Points on a hilly landscape, in no order, each with its height.
From any point a ball takes the steepest step (drop divided by distance) to one of its 2 nearest points. It stops when none of these is lower. Distance is the straight distance between rows; heights are no part of it.
<138> (h 21.7): [ 90 136 148 113  77 122 111 129 136  69 116 161 144 122 149  64 125 168
 190 180 103  88  88 141 208]
<230> (h 48.3): [165 139 125 163 110 172 136 131 132 124  88 170 141 148  88  93 191 152
 153 139 104 144 107 139 117]
<879> (h 32.9): [ 71 108 195 140 124 104 165 138 131 121 132 170 123 112 168  70 108 136
 200 115 150 108  84 133 215]
<159> (h 35.6): [ 84 106 126 135  60  95 124  89 108  84 133 160 147 102 155 116 159 140
 191 118 116 145 158 192 145]
<71> (h 49.7): [130 149  98 104 120 123 145 146 118 146 165 135 113 126 124 159 137 173
  81 161 131 119 210  84 106]
<86> (h 40.5): [133 131 140 112 101  92  95 136  98 134 115 156 146 141  83 149 167 160
 141 150 141 148 129  78 102]
<666> (h 13.6): [131 136 112 151 145 128 118  99  76 117  73 175  88 142 103  97  97 135
 133 104 157  86 111 150 102]
<10> (h 37.3): [176 135 149 116 140 137 146  74 123 138 126  94 156 120 145 124 112  66
 130  52 135 124 143 154 129]
<244> (h 32.5): [151 163 190 166 177  84 126 129 108 166 115 113 114 134 139  90  55 119
  75 161  65 126 145 115 119]
<936> (h 53.1): [141 145 130 154 153 164 141 145 137 152 108 155 136 151 104 130 181 123
 129 134 126 188  86 107  88]
<760> (h 25.2): [128 134 170 169 147 102 110 161 114 169  79 115 141 112 102 152 128  88
 100 146 164 160  71 120 150]
<855> (h 8.2): [ 80 160  98 116 216 215 118 171 135  97 148 132  76 111 145 173 120 121
 143 176 151 163 150 144  93]
<338> (h 37.4): [ 76  48  90 139 131 152 159 113 170 118 137 149 131 154 101 117 167 136
 133 122 110 153 114 189 134]
<924> (h 57.6): [129 123 137 165 132  99 123 131 129 137 145 113 122 138 136 172 191 109
 149 123  71 212 106 149  78]
<135> (h 55.2): [109 109 202 150 155 106 115 126 110 161 125 142 148 132 122  88  67 154
  79 128 149 108  64 125 160]
<638> (h 26.9): [ 98 126 147 137 127 101 110 148 125 166  84 139 166 132  79 110 129 150
 128 153 156 164  78 127 166]
<216> (h 33.9): [117 177 183 137 148  94 114 147 134 156 113 124  97 142 159  94  65 114
  86 188 114 127 181  92 123]
<886> (h 35.2): [115 105 202 160 138 101 145 119 100 121 132 164 106 109 145  74  95 139
 152 103 147  74 120 162 192]
<229> (h 18.3): [143 106 139 159 131 121 130 119  99 100 115 169  85 143  80  90  92 189
 110 126 152  51 129 136 156]
<224> (h 42.3): [190 163 178 155 136  94 132 125 100 161 114 163 168 128  77 122 167 163
 126 133 133 134 157 104  98]
<364> (h 30.5): [153 160 152 164 176 109 122 154 116 155 133  92  80 127 170 123  83  93
  98 156  59 140 112 139 133]
<871> (h 60.1): [107 104 165 169  87 102 108 160 136 144 122 114 136 142 115 151 186 105
 144 178 118 197 128 124 107]
<128> (h 55.3): [182 151  81 111 146 164 136 113  92 107 123 130 113 138  98 154  94 173
  87 133 134  67  91  84  98]
<553> (h 22.4): [139 141  59 103 108 150 137 137 144 123 151  97 117  83 198 138  81  95
 128  79 128  96 170 160 104]
<663> (h 33.4): [118 113 122 125  91  92 135 148 133 166 138 137 143  95 115 132 155 136
 148  94 124 154 148 195 180]
<773> (h 45.2): [117 122 127 134  53 130 100 100 128  86 131 162 169 114 166 104 199 123
 189 123  66 173 144 165 115]
<160> (h 28.4): [ 95 131 158 122  84 119 142 139 145 109 135 164 144 113 147  83 147 163
 174 128 148 106  90 154 226]
<658> (h 63.7): [139 129 121  76 105 143 121 137 125 177 157 143 124 142 156 100 111 145
 121 106 131 110 116  90 121]
<844> (h 46.7): [124 135  73 121 164 190 160 182 100 145 147 106 141  73 133 215 123 121
  82 110 179 121 132  86 119]
<667> (h 30.3): [132 125 157 138 123 108 142 153 139 172 130 147 155  98  86 115 138 172
 106 110 134 152  90 150 218]
<519> (h 5.6): [155 145  98 164 113 150 103 129  94  89  92 128  64 130 128 144 105 102
 114 106 161 105 102 128  82]
<791> (h 35.1): [ 89 156 139 144 115  85 108 119 124 134  85 134 105 156 144  79  78 109
 116 185 134 119 170 132 105]
<478> (h 48.6): [ 99  54  69  86 129 155 135 122 201 127 137 100 139 161 104 118 132 108
 127 108 110 138 138 137 108]
<554> (h 66.6): [104 110 120 107  58 113  82 183 156 153 122 136  84 140 132 103 138 121
 159 160  96 145 153 114 141]
<736> (h 34.7): [125 183  89 101 138  94  92 136  95  86 123 155  68 122 126 184 137 108
 131 133 156 133 179  94 105]
<57> (h 67.1): [112 114 130  86 132 107 127 103 148 174 157 126 152 129 164  97 107 126
 147  81 109 143 110 154 139]
<178> (h 62.8): [122  96 149 144  98 135 113 171 171 171 128 116 112 139 126 105 163  78
 155 134 115 188 165 145 127]
<785> (h 55.0): [153 147 164 158 181 104 121  93  96 134  88 123 145 166  93 127 118 129
 122 142 118 129  86 109  93]
<400> (h 26.5): [ 95 139  72  95 224 225 134 161 145  78 146 114 103  91 128 204 132 143
 167 110 139 159 137 107 100]
<523> (h 49.9): [176 160 133 129 123 140 146  86 126  98 133 120 151 162 151  87 106 168
 102 155 132  61 138 119  88]
<542> (h 56.5): [130 135 170 158 114 140 124 153 125 150 141 155 130 107 149  93  93 181
  70 141 155  95  90 133 149]
<18> (h 27.2): [135 101 117 157 117 133 156 121 129 139 150 134 126  92 128 141 159 123
 131  70 139 142 128 205 138]
<206> (h 27.4): [ 70  74 108 166 103 148 130 122 142  94  84 159 117 137  94 105 166 138
 159 157 115 140 113 187 151]
<105> (h 17.4): [124 136  81 161  90 136 132 127 121 107 122 134 106 111 142 137 128 121
 118 100 141 130 112 174  97]
<623> (h 50.1): [159 143 125 102 144 192 168  89 177  99 152  54 165 146 180 130 133  80
 154 119 105 139 168 100  90]
<83> (h 21.0): [108  88 169 172 119 125 144 127 145  95 104 121 123 138  88 105 156 136
 158 164 110 133  87 170 175]
<140> (h 39.1): [141 130  38  96 176 196 150 175 146 114 138  95 118  94 123 214 128 128
 122  91 138 142 124  76 110]
<508> (h 40.7): [170 169  90 106 133 168 164 116 141 100 158  61 143 103 195 159 112  94
 142 107 105 116 153 115 104]
<426> (h 44.3): [152 143  76 112 143 149 142 144 176 144  96 103 157  95  98 145 150  72
 122  68 138 155 107 157 161]
<296> (h 53.0): [117 115 105 133 180 132 153 107 112 151 138  91 148 124 153 152  73 116
  76 122 136 112  97 137 105]
<906> (h 59.4): [ 95  98  93  97 138 126  97 124 151 141 106 148 143 157 118 122 124 120
 159  98 110 146  16 134 147]
<568> (h 36.2): [148 113  82 116 105 141 155 133 125 155 156  81 128  83 141 160  96 111
  94  95 148  96 202 139 137]
<362> (h 62.9): [ 98  96  83 110 146 115  96 147 152 123 120 129 115 140 122 166 140  83
 152  87 123 171  80 115  92]
<567> (h 23.6): [107  93 124 136 103 129 154 114 121 117 134 174 101 125  96  96 132 180
 124 112 157  83 169 169 173]
<657> (h 55.4): [137 159 123 117  64 125  93 125 135  83 130 136 144 135 155 147 210 112
 165 144 103 183 144  98  99]
<737> (h 44.0): [162 143 156 151 115 118 153  90  99 134 125 164 185 114  98 110 183 162
 134 103 151 129 164 149 109]
<569> (h 47.0): [168 147 181 142 119 115 140  66 116 106 136 157 189 142 131  91 136 181
 131 141 152  70 149 141 112]
<275> (h 49.8): [ 99 119  63  73 162 131 150 165 195 150 154 103 138 126 129 157 131 121
 113 167 105 150 195  94 122]
<874> (h 44.1): [178 122 130  96 155 142 146 113  70 156 177 102 136 110 115 171 110 130
 102  81 131  97 141  66 106]
<749> (h 59.6): [143 124 136 111 118 168 136 139 113 175 157 170 140 125 138  93 116 187
  90  98 167  95  77  92 126]
<4> (h 39.6): [111 118  85  65 182 163 137 176 166 127 201 105  97 104 149 194 130 155
 143 154  91 140 189 101 103]
<79> (h 48.5): [145 134  88 112 107 117 143 128  94 153 168 128 137 107 112 171 143 175
  75 108 152 124 142 103 104]
<132> (h 25.1): [110 167 123  97 178 147 115 157 139 112 164 125  90 136 162 176 132 118
 128 175 117 151 145 103 105]
<183> (h 40.0): [ 80 116 130 131  61 107 124 133 108 147 123 180 153 101 117 101 172 161
 152 123 133 162 131 159 139]
<88> (h 52.4): [185 167 110  98 125 140 145 100 117 115 127 106 148 121 116 120  83 158
  83 141 148  51 167  94 135]
<305> (h 56.9): [ 88  68 120  87 143 106 115  85 138 107 102 135 140 176  79 114 122 146
 154 119 114 123  75 137 161]
<527> (h 37.7): [164 153 136 108 100 101  81 125  80  91 117 141 107 141 108 165 151 107
 151 101 168 120 144  59 104]
<725> (h 55.5): [170 159 150 146 169 131 138 113 127 135 133 108 147 137 122 174 186  89
 138  90 101 201  95 108  87]
<201> (h 40.8): [156 154 118 132 144 163 135 100 138 126  80 118 158 124 106 127 133  71
 131  78 166 128 102 136 128]
<861> (h 31.5): [ 93 172 106 123 142  95 106 149 114 113 133 115  92 121 185 175  94  92
 111 164 146 123 140 117 102]
<151> (h 65.0): [136 101 148 111  73 146 115 105 166 111 153 101 136 163 165  93 143 107
 139 147 105 128 129 138 113]
<267> (h 26.7): [153 147 192 151 195 152 107 158 116 136 140  90  90 133 161 145 100  39
 112 157 118 127 139 100 125]
<943> (h 29.8): [111 115 134 132  75  95 148  78 132  65 128 137 143 125 128 112 150 154
 146 139 134  85 185 188 161]
<326> (h 15.2): [ 91 103 156 159 113 104 159 132 141  47 109 149 119 140 119  93 141 169
 175 200  83  88 114 137 207]
<418> (h 64.7): [ 79 104 115 138 140 102  85 134 120  92 106 120  96 158 114 183 141  83
 152 134 153 169 101  86  87]
<333> (h 43.9): [180 146 175 184 101 118 108 142 101 126  97 152 142 115  65 109 175 167
 173 150 109 138 111 134 130]
<565> (h 55.8): [124  95 141 111 155  84 104  83 115 126 107 115 134 186  75 127 113 167
 113 137 101 119  76 109 120]
<620> (h 36.3): [104 141 155 117 119  62 110  95 114 123 107 136 127 134 123  86  74 160
 119 148 130  84 155 145 165]
<689> (h 40.6): [181 141 117  78 124 103 117  91 101 125 144 123 124 138  99 166 125 107
 127  68 147 112 158  73 108]
<104> (h 54.4): [126 128 172 158 175  97 138  75 104 153 122 124 174 146 137 113  98 138
  85 129 141 115  91 135 101]
<454> (h 33.8): [161 130 181 151 143 118 146  89 100 141 147 122 144 101 160 107 102 101
 131  91 140  92 141 188 157]
<236> (h 58.9): [144 111 131 122 100 185 126 123 181 108 148  84 108 168 172 113 141  40
 164 120 116 150 153 117 105]
<174> (h 23.4): [139 143 191 153 143 117 107 140 129 146 116  97 134 140 152 127 124  62
 121 143 150 150 104 108 125]
<180> (h 37.6): [101 107 101 102 135  73 119 104 118 149 130 125 109 124 132 116  57 130
 100 111 122  93 163 165 144]
<99> (h 68.0): [137 104 172 132  57 124  86 151 145 120 139 115  86 167 151  80 121 139
 152 170  87 115 110 113 140]
<634> (h 44.4): [156 148  97 106 114 152 157 171 138 158 167  85  92  92 142 156 110 145
  91 155 104 114 232 111 144]
<652> (h 56.6): [ 94  97  43  96 111 126 120 163 210 143 113 109 134 135 100 128 141 128
  94 168 118 156 140 135 145]
<700> (h 50.8): [111 139  91 133 177 183 162 160 120 167 121 102 159 108 141 151  95 128
  44 131 175 123  86  84 126]

For each start below, name the point where the ball stops.
<296>: <855>
<791>: <174>
<99>: <553>
<652>: <326>

Call two points neighbours if one is among the 2 nearest of the other. Go from one point of each pair to the other, from neighbour to neighbour, staying as low as possible. Name the highest point that can't be avoided.
<519> / <454>: <426>
<855> / <553>: <71>
<326> / <454>: <886>
<519> / <174>: <663>
